Each row is a point on a landscape with many valleys, with its height.
A ball rolls from a point to the lowest of its 2 nearest points, and stops where none of them is lower. Distance is the straight distance between rows; heights are no part of it.
nopul: [  1  -5 -11   7  18   4  -7   7 -11  -3   8  -9  -6   1   2  -2  -5  -1
  20  13  -5   6  -5  19  -9  -3  17  16 -16 -15  47  25  -4  18  -4  -7
   8  -8   3  -8 -25  18  -8  26 -14]  (h 514)
duli: [-18  -8  14  12  15  -4  33  36  26  -2  11  24  33   5   6   9   8 -11
 -11   2   8 -16 -13  -9   5 -10  -7  -1  -9 -13 -35   7  15  10 -12   5
  -9   2  10   9 -17 -17 -24 -22   2]  (h 439)
Golu: [-24  24  -8  15  10  10  -7 -14 -12 -11 -44 -32   5 -21   1   8  18  -9
  31   0 -14   9  35   5  -9  12  14  45   0 -27   8   0   3  11  10   5
   4  12  18 -23  -3  -2 -15  23  -4]  (h 496)
Mavu: [  0 -15 -10   7  -2 -23 -10  17 -22 -11   1 -20  23 -20  -7  19   4  13
  -8   8  10 -12  22  12  -4 -42  -5  22 -25   1  34  14   1  17   1  31
   6 -11   0 -28  -7 -28  -5  47 -11]  (h 354)
Ris: [ -1   4   2  13  18   6 -31   0 -28   6  -9  -6 -22  20 -17 -15   1 -10
   8   1 -14  29 -13  -6 -22  -7  37 -21  11   1   3  25 -20   9 -34 -25
  15  -9 -13  -7  -4   6  -7  13 -31]  (h 549)
Sisim: [ 24 -26  -5  -1  -3 -11   3  11 -12  -4  30  11  -9  18 -11  15 -13   4
  -5   5  22 -14 -18  12  -2 -28 -11 -22  -8  17   5  -6  -7  13  -3 -15
   2  -6  -6   2  -4   4  -6   1  -8]  (h 322)
kogo: [ -6   0 -25  18  12  17   9  29 -17 -25  21  38  11 -17   3  33  -5  10
  17  16  19 -16  26  20 -19   0 -16  15 -17   4 -12 -13  13  22  -2 -16
  10 -10  11  18  -3 -16   7 -34 -15]  (h 639)
purit: [ -5 -15  21  23  -8 -29 -15  16 -23  12 -16 -26  26   0  -9   9  14   5
 -14  -7  -7  -3  28 -28 -10 -40  -4   3  12  14 -23   3 -25 -10 -15  13
  24   1 -25 -19  19 -31  17  14 -10]  (h 413)
lide: [ 21  10   2 -31  -3  -1 -38 -25  -4  22 -16  -4 -44 -14  -9 -10  -2  -5
 -10 -23 -40  15  -4  19   8  11  24 -14   6  22  23   1   1 -30  31  26
 -16   7  -2  -4   1  -5 -18  21 -10]  (h 264)
fon: [  0   1  20 -11 -18   7  22  -9  14  12   8  -4  11  16  24 -14 -15  16
  -6   0   4   9 -14  -4  12  45 -14   6  -1 -14  17 -24  17 -22  18  -3
 -10 -13  -6  22   2  22  30 -24  30]  (h 284)
Fek: [  9 -43   0   7  -9 -13  42  -6  10 -18 -17 -13  -7   9 -23 -15  -9   5
  31  14  19 -27   3   9  23  -3 -33  12  -8  -8   2 -34  -3  -7  12 -25
  -9 -13  -1  20  10  39 -15  10  22]  (h 186)
pesif: [  6 -20   7  -9 -19 -15  18 -22   0   5   3 -14  -9  15  -5 -10 -11  20
  16   5  14 -25   0   6  18  15 -24   8  -5   4  22 -39  -2 -21  19 -20
   9  -7 -18  18  15  41   7 -11  20]  (h 242)
kifom: [ 14   6  -2 -30 -10  23  -4 -24  25  11  34  26 -14 -10  31   2  -6  15
 -27  -3   4  22   1  11  -2  26   9 -12   0   1  24 -10   3 -18  26  22
 -14  -8  12  12  -3  -2  30 -19  25]  (h 689)
Sil: [-22  36  -8  12   5  10 -24 -20  -2  -3 -20 -17  10 -25  22  19  23  -4
   4 -13 -12  17  39  -3 -12  14  15  35   7 -32   9   8   9  16  -2  12
   3  22  20 -27   0 -20  13  -8   3]  (h 477)
Tubo: [  0  13  -6  -5  15  11  -5   1   5 -10 -18  19 -23 -17 -21   2   6 -16
  21   2 -17 -28  -8  21 -13 -14  12   4   2  17 -30  -2  15  21  -6 -19
  -3  11  17   3 -25  -3 -37 -14 -24]  (h 652)
nadu: [  5  18 -11  -6   9  15   3   2  19  12  12  23   1   1  14   2   4  -9
   0  -4   2   6  -6  15   2  19  24   2   3  -7   0  18   4  12 -15   9
  -7  15  26  -2 -31   9 -10 -16   0]  (h 659)
vipu: [  5  -7  -8   7  15  31  -4  25   9  -2   4  17 -21  31  -6 -19   6   0
  -8   6   6  35 -25 -12  -5 -12  28 -25   3 -16  13  32   0  34 -36 -10
  -6 -24  10  -1  -5   3 -16   6 -11]  (h 594)
peg: [ 18   5  -5 -13  -4  15 -37 -32   2  10   8   3 -45 -20   4  13  15  -2
 -28 -15 -24  30   0  -6  -5   1  26 -29   3  16  18  15 -10 -10  20  37
 -12   0  -3 -16   4 -17   9  23   2]  (h 229)
fufe: [-10   4  -3   1  -6  19  15   2  22 -10   1  12  12 -15  28  16  -3   8
  -5   8   6  12  21  -6  -3  15 -12  16  -8 -16 -14 -21  24   0  27  10
 -16  -8   9   0  23 -25   7  -7  25]  (h 358)
devez: [-22  -7  17  20  -1   1  25  42   3   4   6  -9  42  20  16 -13  -7   2
  -1  14   2  18  -7 -21  -5  20 -13  20  -6 -24  -7  -2  20  -3  -2 -11
   8 -16 -10  13  -5 -23  -7 -12  -2]  (h 537)
bef: [  7 -19  -9  -8  -9  25   5  -3  16   6   8  -5 -24  26  16  -9 -13  15
   4   8  13  47 -14   3   6  15  12  -6  -3 -31  27  -3   0  -6  -7  -7
 -24 -40  -6   3  -1  21   8  12  25]  (h 192)
guzu: [  6  13   0 -14 -11 -24 -12 -21 -19  16  17  -5  -1   7  -6  -3   0  -3
  -3  -6  18 -14   1  -8   5   3  -9 -19  20  28   0  -5 -19 -14 -10 -23
  33  16 -11  13   5  23  32 -30   6]  (h 324)
kife: [ 15   3 -23 -22   3  28 -23 -26  -9  -5  16  18 -28 -24  11  14  -5  14
  11   8  -1   5  11  25 -13  17  11   9  -8  21  11 -26  10  -7  25  -6
   6  -4  13  10  -2  -2   3 -15  -3]  (h 667)
Vuti: [  9   7  -5  -8 -16  16   1 -18  24  12  10  -9 -19  31  19 -24   0   7
   5   3   9  30  -6   6  16  21  20  -9  12 -38  42  15  -8   3 -15  -2
 -25  -4  11  -5 -12  40  20   2  23]  (h 237)
Sebo: [-18  -6  10   0   0 -31  26  18 -20  -5  25   1  35 -12   3  17  -5  14
  -4  10   3 -33   9   7   3  19 -47  21 -19  21 -13 -21  11 -13  22   1
  21   4  -8  26   9  -6   8 -23   7]  (h 290)
Gak: [ -4   4  23  13   2  -4 -13  15 -13  23  11 -14  10  28  -8 -11   0   3
 -34 -10  -8  22 -25 -40 -14  -2   6 -11   2   5  -7   5 -16 -26 -15   1
  20 -18 -31  -1  25 -16  24   6 -11]  (h 142)
rufot: [  5 -22   6  -8  -2   5  31  -1  36 -10  -9  17 -14  -3  -4  -2  -4  -9
  15  -5  10 -41  -9   5  21 -18 -17 -13   9  13 -25 -12  13  -8  17  -3
 -30  -6  20   6 -12  11 -27 -10   7]  (h 224)
pebig: [-18 -11  10  32  -5 -28  -7  -5 -38  -3 -28 -34  23   9 -24  -2  -3  -1
  29  12   0 -12  27 -16  -4 -18 -26  33  -6  -8 -11 -21  -8  -2 -11 -18
  27   4 -31 -13  22  -2   3  27 -13]  (h 408)
Mak: [ -4 -11  -7  -5  12  11   9   8   6 -21   9   8  -2 -14   2  19  -5  10
  10  12   5 -16  -2  20   4   7  -2  19 -19  -3  18  -5  20   9  26  15
  -1  -9  13   9 -19  -2 -26   2  -1]  (h 287)
Lom: [-21  26  -8  13  27 -12  31  33   3  -1   8  22  31  -8  17   6  13  -3
  14   7  11 -14   5   4  -5  24  -8  30 -11 -25  -6  22  18  22 -25 -14
  14  24  19   7 -32  23  15 -36   0]  (h 628)
tiba: [ -6   1  -8 -10  34   1   6  -2   4 -12  -7  19 -11 -22 -24   1  -4 -12
  37   8  -9 -48 -15  31  11  11   7  16  -2  31  -6  -7  21   0  13  -5
  12  13  19  19 -38  20 -42 -13 -28]  (h 668)
dobe: [ -1 -18  27  19 -17 -16  -4  20 -11  10  17 -20  18  19  -8   2 -21  22
 -26   2   7  24 -18 -39 -12   2 -28  -9  -7  -2  -4 -16 -13 -29   4   5
  17 -33 -36  14  38 -22  38  17  -1]  (h 63)
damid: [  3  13  -2   6   7   4 -15   8 -10   5   6   3  10 -17  10  13  13  -1
 -33  -1 -13  12  10  -1 -23 -10  15   2   1   6  19  15  -2   3  -5  29
   7   2   0 -21  -7 -44  10  15  -6]  (h 289)
Diz: [ 21   9 -17 -24   5  19 -24   0  15   3   9  24 -32 -11   6   8   9  -9
 -16  -9 -16   8   3   2   2 -21  30 -29   5  10   7  25  -5  19   1  27
 -21  10  13 -18  -2 -23  -3   6 -10]  (h 187)
mevu: [ 10  -1 -10 -17 -10 -14  -6 -30 -16  13  24  -3 -21  10   1  -6 -13   6
  16   6  19 -10  -8  16   8  21  -2  -7   5  23  27 -15 -17 -18   3 -21
  17  13  -8  12  -6  41  11 -12  10]  (h 285)
lupak: [  6 -21   5  -8  -6  32  17   2  19  -9   4  15 -25   0  10 -11 -10   5
   7   7   1   9 -21   8   6  23  -6  -4 -11  -4  -6 -37  12 -11  25  -7
 -28 -34   2  21   7  12 -12   4  14]  (h 195)
Kub: [ -7 -20  -2   7  12  23  23   5  26 -24  -4  17 -10  -6   9  -1 -17   9
  19  11   8  -8 -11  16  23  27  -9  18 -14  -5  20 -27  36  -8  33   1
  -6 -23  14  25 -20  15 -25   2  11]  (h 248)
Talu: [ 10  -8  -7  11  16  44   3  19  -4 -15  -9  22 -39  28 -16 -10 -10  -5
  20   6   9  23 -18   0  -5  -2  20 -22  -2 -16 -16   3  -5  22 -26 -33
 -16 -27   1   6   8  12 -19   0 -13]  (h 615)
luma: [  1  -3  20  -6  -5  -4 -18 -20   2  28 -38 -35 -26   4 -18 -14   8 -13
 -11 -23 -39  20 -10 -10   4  -5  14  -7   1 -11  12  10 -15 -21  11  11
 -15  -2 -11  -9   7  -9 -16  53  -7]  (h 327)
vod: [ -4  10   9   2  -5  -2   2   3 -15   0  15  14  23  -6   5   8  -4   4
 -12  -2 -12  -4   7 -14 -17  17 -23   8  -5  21  -8 -21   9 -11  23  -6
  14  -1 -13  22  10 -25  14 -21  -6]  (h 243)
Sined: [-24  -3  17  27  11  10  11  47   2  -4 -17   2  40  20  12  -3  -1  -2
 -14   8  -1  26  -7 -26 -19  -1  13  10 -14 -33 -13  17  11  14 -23   5
   0 -29  -5  -3   5 -40  -4  -1  -5]  (h 510)
Bovo: [-18  -1 -21  11  16  17   8  29  -5 -32   7  22  21 -15  18  26   1   3
  35  20  13 -13  29  22 -24   3   2  38 -29 -25   5  -5  25  29 -15 -13
   8  -9  11  -7 -10 -15   5 -12 -14]  (h 624)
mevir: [ 21  -5   2 -18   3  22 -39  -4  -6  25   4   7 -38  12 -23  -4  -7  -8
 -12  -8 -26  27 -33  -3 -13  -3  25 -45   5  14  17  10 -21 -10  -9   3
   1 -18 -18   2  15  -5  -5  37 -21]  (h 321)
migad: [ -4   6  13  16  16  15 -13  32 -17  20  -1  16  -5  34  -9 -23  -7 -16
 -11  -1  -6  32 -40 -11 -16 -11  25 -36   9   7   0  31 -20  14 -43 -12
  14  -8 -16  -4  -9   4 -23   7 -31]  (h 569)
Vafet: [  7  12  23 -26  -6 -18 -34 -30   2  34 -17 -30 -25   1 -18 -25   7 -11
 -18 -27 -38  14 -25  -7  15  14  21 -36   9  17  19  21 -12 -29  18   9
  -4  19  -8  -6  -7   5   3  39  -7]  (h 296)
vipep: [ -7 -17   6   4  16 -10  23  13  13  -5  -8  -3   0   4 -26 -22 -14  -4
  27   9   3 -38 -26  22  21  20 -11  21  -1  16   6  -5  25  -8   5 -14
  -1  -4   4  26 -40  43 -48  -6  -7]  (h 683)
tov: [  1  -9  17 -11 -10 -11  28  14  26   6   5  -4  22   4   9  -2  -8  -1
 -20   1   3 -18 -22 -14  23   3 -28  -7  -8  13 -15   2  24 -21  26  22
 -15  -1  -4  19  -3  -8 -16 -11  11]  (h 370)
Modir: [ -6  -6  -6  -3  13  -6   6   1  -1 -21 -22   2   4 -29  -6  18   2  10
  11   1 -11 -23  11  20  -7 -10  -2  21 -21  12   0 -13  23   4  22  17
  -5   5  10 -12  -4 -18 -39  18  -9]  (h 317)
far: [ -9  24  12  -1  -1   2 -26  -6 -11  17  17  -4  18   1  11 -16   0  -1
 -40 -15  -7  38  -5 -33 -22  18  24 -20   8  -5   7  24 -11 -12 -13  12
  21   2 -19  -3   9 -19  35  -6   3]  (h 204)
felu: [ -7  35  -9   9   6   7 -16 -29 -20  -3 -23  -6 -12  -5 -10 -13   5 -13
  42   1  -8   3  19   7 -15  28  15  18  13 -10 -11  -2  -2  11 -10 -35
  20  24  12  -2 -12  31  -8 -18 -10]  (h 387)
revad: [  1  35  -2  -5  -5 -36 -31 -14 -28  14  22  -9  18  -6   2   9  17  -4
  -2  -4  15 -20  -4   1   4  -8   4  -2  21  22   9  29 -22 -12 -25  -6
  38  38  -5   0 -19   9  27  -5   1]  (h 360)
bod: [  9  -2 -15 -12 -18  -9  -2 -20   1 -13   3  -1   5 -10  10  14  16   2
 -27  -4   9   3  26 -10   5 -39 -11 -16   8   1  -7  11 -16   1   4  21
 -12  12  11 -27  35 -12  33   4  20]  (h 272)
muno: [ -4  23   5   3  -2   9  -2 -20  -5  -7  -2   8   4   1   1  -4  -5  -5
  13  -8   3   4  16  -7  -9  15   3   1  22 -11 -25  -9   3  -1  -7 -26
   9  22   4   6  19   9   3 -32   2]  (h 422)
Bugi: [  6 -27   9   2 -11  -5  28  13  24  -3  -8   8  -6  19  -8  -4  -8  -3
  -3  -8  20 -15 -19 -16  20 -22 -14 -28   0  -3 -22  -4  -1   7  -3  -4
 -29 -14   7   5  13  10 -14   7  15]  (h 162)
Duz: [ -9 -11  10   2   9   4  48  31  46 -13   2  13  26  -3  20   0  -3  -1
 -20  -6  11 -20  -6  -9  23   7 -25   5 -12 -13 -18  -3  28  -6  20  20
 -28  -5  10  21 -13  -9 -16 -27  15]  (h 404)
reged: [-21  -7  15  24   7   9  34  57  13  -5   2  16  35  25  -1  -7   5  -6
 -10  10  11  14 -13 -24  -6 -22  -9 -11  -5 -16 -32  18   3  29 -43 -14
 -11 -10   1  -5   0 -14  -7 -18  -3]  (h 476)
rilit: [ 25 -18 -15 -12 -15  -6  -7  -9  -8   2  30   1 -13  21   2   4 -25   8
 -10   3  20   7 -21  16  -8 -10  -7 -36  -4  18  34  -2 -15   3   1 -13
  10 -25 -18   6   0  10  24   8  -5]  (h 288)
dab: [ -9 -22  -4  11  -7 -13  15  20 -11 -17  -3   0  25 -11   2  15  -6   9
  -2  13  19 -18  10   3   6 -18 -34   7 -26   1 -11 -17  14   5  19   8
  -2  -5  -4  13  16 -17   2   5   8]  (h 332)
sido: [-20 -13   5  22   3  -2  38  33   4  -2 -10  -6  27  16   6  -8  -9   6
  23  19  20  -4   1  -8   3  23 -34  28 -12 -17   1 -19   7   1   7 -24
   7 -10  -4  22   2   7  -6  -4   8]  (h 562)
sogev: [-19  20  -4  17   1 -24   2  -1 -20   1 -15 -27  15  11 -14 -10   9   0
  17  10   1   4  11  -3   4   2  -2  24   6 -11  16  14  -3   7 -31 -14
  24  15  -9 -18 -12  15  -3  19  -1]  (h 474)
zosed: [ 18  -5   8  -5  -2  26  23  -1  42   2  -1  26 -14  28   8 -16  -8  -7
   4  -4   7   6 -27 -12  17   0  -1 -27  21 -15 -25  -1   6   2 -12  -4
 -37  -8  13   4   2  16  -8 -21  16]  (h 75)
punu: [ 12  23 -15 -16  -7  19 -23 -42   5   6  25   1 -26 -22  23   7  -2   3
  -3 -11   1  17  13  23   0  34  20  -2   6   9  24 -20   9 -17  30   0
   2   4   8   4  -4   7  34  -9  11]  (h 678)
Lovo: [-13 -34   4  30  -3 -14  -3   9 -32 -23 -10 -18  18   5 -16  14  -7  17
  21   9   9  -8  25   6 -13 -13 -28  18 -24   1  -7 -37   0  -3   8 -15
  19 -13 -21   8  22 -13   7  18 -14]  (h 373)
Natid: [ 13   0  -4 -13   0 -10 -14   5   9   0  -6  16   1 -17 -10   3   4 -10
 -20  -7 -21 -20  -3   8   7 -35  17 -17  -4  12 -11  33 -16  22  -2  20
 -19  14  15 -24 -17 -16 -25   9 -11]  (h 139)
kego: [ 11   4 -16  -5   5 -21  -3   5 -15   3  28   8  11 -23  -3  14  16 -10
  -3  -1  16 -21  10  21   6 -54  12  -2   0  22   1  38 -11  28 -34   7
  10  16   2 -19 -28   0   5   9 -21]  (h 411)
tekuv: [  4 -12  -5  10  -9  -8  18 -15   9 -15 -23 -22 -11   3 -12   0   2  -1
  17  -8  14 -17  18   5  24  -9 -17   8   0 -15   5 -15   1   2   9   2
 -17   5   2  -9   9  21  -1  15  15]  (h 246)
deg: [ -4  34 -15  -7  -8  13 -27 -29  -5  -2 -10   0  -4 -25  14  18  11   0
   2  -7 -18  13  32  -6 -16  11  15  14  24  -5 -25   2   2   3   0   2
  -1  21  15  -9  19 -16   6 -27   7]  (h 454)
Sibi: [  4  21 -20  -6  -9  17 -16 -46 -10  -8 -27  -8 -38  -9 -13  -6   6  -9
  39   4   3   0  35  11  -4   9  11  11  25  -9 -14 -16 -13   2 -12 -38
  -6  17   6  -9   9  40   1  -8  10]  (h 357)
dabes: [ 16   4   7 -31 -12  12  16 -19  39   6   1  16 -11  13  13  -6   8  -4
 -29 -19  -2   3  -9  -7  21  -5   8 -34  25  -4 -28   7  -3  -2   0  23
 -40  21  29  -8  10   1   2 -20  22]  (h 161)
Mapum: [ -5  -5 -12  -1   8 -18   1  15 -17 -22  -1  -1  21 -25  -6  27   6  -4
  13  11  12 -19  15  16   5 -43  -1  22 -13  -7  17  23   1  36 -13   8
   6  11   4 -33 -21  -7 -16  23 -12]  (h 381)
mefi: [ 15  -7  24 -26  -6 -18  10 -13  16  18   7  -2  -3  15  -3 -21 -25   6
   0  -4   2 -30 -24   9  23  18 -14 -16   9  30   9 -30   8 -39  28  -1
  -7   8  -7  24  -3  32  -3 -12  19]  (h 291)
soka: [ -3  -5   5  10   3  -6 -13   7 -18  -9 -14  -4   3 -23 -15  12  14  -4
   4 -11 -23 -14   4  -1  -2 -23  -2  10  -8  23 -16  -8   6   7   8  10
   9   3  -2   2   2 -35 -21  10 -30]  (h 349)
Pel: [ 15   6 -18 -20 -19  22 -19 -39  24   8  -8   0 -36  -3  19   2  11   4
 -14 -10   4  33  14  -5  14  -3  21 -10  13 -17   7  14 -15   0  -1  20
 -44  -1  10 -20  22   4  17   6  30]  (h 315)
Kud: [  1  27 -14   2  22   5  24  13  18   9   8  18  13  -6  24  15   5  -7
  11 -13   7  -9  -5  21   3  24  20  26  11 -21 -13  25  13  21 -23  12
  -1  40  37   1 -44  23  -8 -39   8]  (h 645)
Nopel: [ 13   7  17 -19  -4  11  -6  16  11  18  17  11 -10   6  10  -6 -17  13
 -35 -12 -11  14 -37  -2 -13   6   8 -36  -4  20   0  -3   9 -21  13  21
  -3 -10  -7  19   2 -27   8 -14   0]  (h 247)
datig: [ 10  -4 -23   3  -3  21  -4 -15  -1 -23  13  24 -11 -14   6  23  -7   9
  19  16  14  -9  30  21 -20  18  -7  17  -7  11  -6 -33  13  19  12 -23
   7 -10   9  11  11  -8  16 -27  -1]  (h 654)
sak: [ -7 -10  14   6  11 -18  27  14   9   6  -3  -3  17  16 -15 -26  -6  -3
  19   4  -3 -14 -37  10  13  21  -2  -3  -2   2  -9  13  14  -3 -12 -20
   9   9   0  17 -28  29 -33  -5  -6]  (h 697)
folo: [ -5 -12 -20  12 -15   7  -5  -9   0 -12   8  -4  10 -19  21  17   6  16
  -8   9   6  18  42  -6 -18 -14 -14  11  -9 -14 -15 -30   8  -1  16   4
  -1 -13   0  -9  44 -25  36   5  17]  (h 353)
nit: [ 13   5 -10 -12  -6  19 -16 -37  -3  -9 -22   9 -52  -7 -19   3   0 -14
  31  -9 -12  -8  19  12  -4  -5  10 -12  16   5 -28 -14 -14  14   1 -22
 -14   2   7  -5  19  20 -11  -7  -5]  (h 326)
Febo: [ 19 -26  -4  -3  -9  43   2 -11  23   0 -12  -1 -47  33  -4 -21 -21  11
  14  -4   4  16 -23   5   1  20  11 -18   8 -15  11 -24   5 -11  15 -24
 -36 -45 -11  22   8  34  -7  17  13]  (h 130)
ril: [-17  15   5   3   1   7  16  -9  26  10  -2   1  14  -5  23  -5  -8   3
   0   7   0   5  11  -5   0  37 -13  18  -2 -20   6 -11  22 -11  15   1
 -14  13   5  13  -3   1   8 -23  25]  (h 323)
ruzur: [-19  10   3  20   1 -32 -14  16 -37   4  22 -17  44  -3   2   7   0  10
  -9  11  15  -2  13 -21 -16   5 -15  23  -4   8  11  14 -11 -16 -13  -5
  42 -10 -42  -2   8 -24  45 -11  -5]  (h 675)
Mar: [ -1   7 -17   9  25  13 -33   4 -27  -3  -1   1 -15   4  -3  -4   9  -6
  23  16  -5  27 -11   7 -21  -6  44   1  -3  -2  36  32 -20   8 -21  -9
  30  -4  -8 -15 -27   1 -12  25 -30]  (h 531)
pebi: [ 16 -24  27   0 -22 -15   1   6  -7  15   9 -16   0   7 -11   4 -16  10
 -43 -17  -5   5 -22 -22  -3  -3 -18 -25  -4  17 -19 -19 -12 -28  29  26
  -2 -13 -23  15  35 -28  18  10  13]  (h 138)
nom: [-21  13  -5  13  14 -15  23  24  -3  -3  18  -4  41   2  19   1  13   2
   2  22  11   2  18   1   1  16 -21  18 -14 -28   9  18   3   7 -28   2
  15  20   7   8 -14   1  27 -29  12]  (h 643)
sezi: [ -7  42  -1  -9  13  -2 -35  -4  -9  10  24  12  11 -17  14   0  18  -9
 -36  -7 -14  15   5 -10 -17   6  21  -9  13  12   7  33  -8   4  -5  31
  19  21  -1 -20  -2 -39  30 -13 -11]  (h 251)
reb: [-15   6 -20   6   6 -14 -13 -17 -20 -10  -7 -20  -7   3 -10 -13  10  -3
  37   6  -1  10   4  13   7   4  16  23  -4 -21  39  16  -7   7 -16 -11
  12  12  -3 -17 -25  40 -18  24  -6]  (h 497)
Rura: [ -2  18  13   0  -3 -25  -2 -15  -3  12 -33 -25  -5  -1 -16 -10   9 -17
  -6 -22 -29  -4   0  -9  -1 -19   9   0  15  -3 -19   3  -8 -10  -8   1
  -5  20  -3 -15   2  -7 -27  20  -9]  (h 333)
Kined: [-20  18   8   6   2 -27  -4   1 -12  -3  14 -13  35  -5  21   3  10  -4
  -7  11   9  10  25 -17  -1  16 -24  22   4 -12   2   0 -10 -10 -10  -1
  25  14 -12  -4  10 -11  48 -14   2]  (h 660)
rufo: [  1  -8   0  -1   2 -19 -17  27 -20  -3  25  -9  34 -22   4  24   9   7
 -35  -1   1  -8   0  -8  -6 -42   2   2 -16  23  20  25  -4  10  -1  40
  15 -13 -15 -12 -10 -41  11  29 -22]  (h 325)
Nase: [ 10   9  13 -11 -17   8 -10  -7   3  16  19  12  -1  -1   5   7  -7   8
 -32 -14 -13   4 -11 -17 -12  20 -16 -13   1  36 -27 -26   1 -29  27  13
   6 -11 -13  18  29 -25   5 -20  -5]  (h 197)
gor: [ 15  -6   3  -7 -25   3  13   2   9   6  25  -8  -4  26  14  -8 -18  10
 -10   9  16  24 -17   3   5  12  -6 -15 -10 -13  26  -5  -2 -15   3   7
  -7 -23 -16  13  13  11  30  -9  17]  (h 241)
bor: [-22  -2 -17  17  20  -4  32  17   4 -25 -15  -3  19 -14   8  11  14   0
  35  20  13 -31  23  17   7   5 -11  37  -7 -27  11  -4  20  27  -4  -6
   3   2  16  -3 -25  15  -7   4   0]  (h 607)
gam: [  4   3 -19   5  -9   3 -15 -25 -11  -2  -1  -3 -12 -11   0  16  11  12
   2   4   6  12  25  -6 -10 -17  -5   4   1   5  12 -12 -16   1   5  -6
   6  -4  -8 -14  25  -4  29  19  11]  (h 316)
sed: [ 11   8   3  -7 -14  14 -20 -16   5  12  -5 -11 -16  13  12 -24   6   2
 -13 -11  -5  38   3 -10  12   0  20 -19  13 -26  24  27 -21   0  -7  11
 -21   3  11 -22   3  15  15  18  14]  (h 278)
baz: [-22  -5   6  37   0 -25   0  18 -25 -10 -31 -28  24   3 -14 -13   6  -1
   4   3  -3  -1  20 -20 -12 -24  -5  12  11 -15 -12  10 -18  17 -27 -11
  11   2 -12 -21  16  -8  -4  10  -6]  (h 443)
zad: [  5 -14  23 -25 -10 -31  23   8  16  16   5  -1   9   7 -21 -22 -14   0
 -16  -8  -4 -48 -36   1  33  -2 -27 -19   3  42 -20 -17  12 -36  33  14
 -11  10  -2  27 -12  11 -29  -6   2]  (h 329)
modav: [-29 -18   0  22   5 -18  44  33   2 -11  -5  -6  36   4  -7  -2   4  -3
  22  29  16 -34  10   2  19  -6 -38  30 -19 -24  -6  -2  14  20   1 -11
   5   9   3  -2 -10  20 -20   1   0]  (h 587)
Sama: [  4 -28  12   2  -5 -31 -20   4 -16  -5 -25 -17   9 -24 -16  24   0   2
 -20  -9 -18 -21  10  -4  -9 -43  -7  -2   2  36 -14  -2 -20  -2   4  24
  20   2 -13 -11  15 -28  -8  34 -28]  (h 380)
tolap: [ 23  -5  18 -31  -6  17 -17   9  12  28   9   2 -36  10  -5  -8 -14  -6
 -34 -16 -22  32 -40  -8  -1   3  12 -58   0  18   5   2  -5 -18   8  29
 -27 -16  -6   6   7 -19   0  24  -9]  (h 286)
Res: [ 18   3  -7 -15  -5   3   2 -31  14  -9 -21  18 -27  -4 -20  -5   5 -24
   8 -13  -3 -34  -1   7  17   0  -5 -14  18  17 -41 -16  -2  -6  18 -18
 -18  16  14   2   7  18 -28 -23   9]  (h 281)
rupot: [  6  16 -12  -5   1 -32 -17   4 -23  10  24  12  11 -12  -7   0  19 -17
   0 -10  12 -25  -8   6  -6 -30  15  -7  12  32  -1  43 -32  12 -48  -7
  31  36   9 -19 -29  19   3  -6 -21]  (h 391)
rud: [ -3   5   4  -7   1 -18  -5 -38   4   2 -38 -38  -5  -2 -21 -15  13 -13
  12 -12 -10  -1  16   0  23  -9   4  12  18 -17  -4   6  -8   2   1   5
  -7  24  11 -23   5  13  -5  25  11]  (h 295)
bokam: [  6   2  -3  12  12  38 -11   8  -3 -10 -22  21 -21   8 -16 -10  -1 -13
  18  -3 -20   3 -17  -2 -19   1  19  -3   0   3 -29  -9  -6  14 -17 -25
   9 -11   0   4  -1  -9 -26 -16 -27]  (h 635)
sinu: [ 11  -7   9  -9 -14   2  15 -22  19   0 -12  -3  -3   3  -1   1   2   0
 -35 -16 -10   3  12 -16  13 -19   2 -11  18   7 -40   1 -16   3   2  19
 -28  13   8 -14  38  -8   6   2  29]  (h 221)

Where does a ball stop that starts at each point below?
datig => Fek
Sil => zosed
Mar => Nase
vipep => Nase

Call two points neighbours if one is among the 2 nearest of the other. Go from one point of each pair to the other, from neighbour to neighbour, staying as low as possible. Name the highest point that can't be avoided.
Natid / Febo => Pel
Natid / zosed => Sisim
bef / Fek => Rura
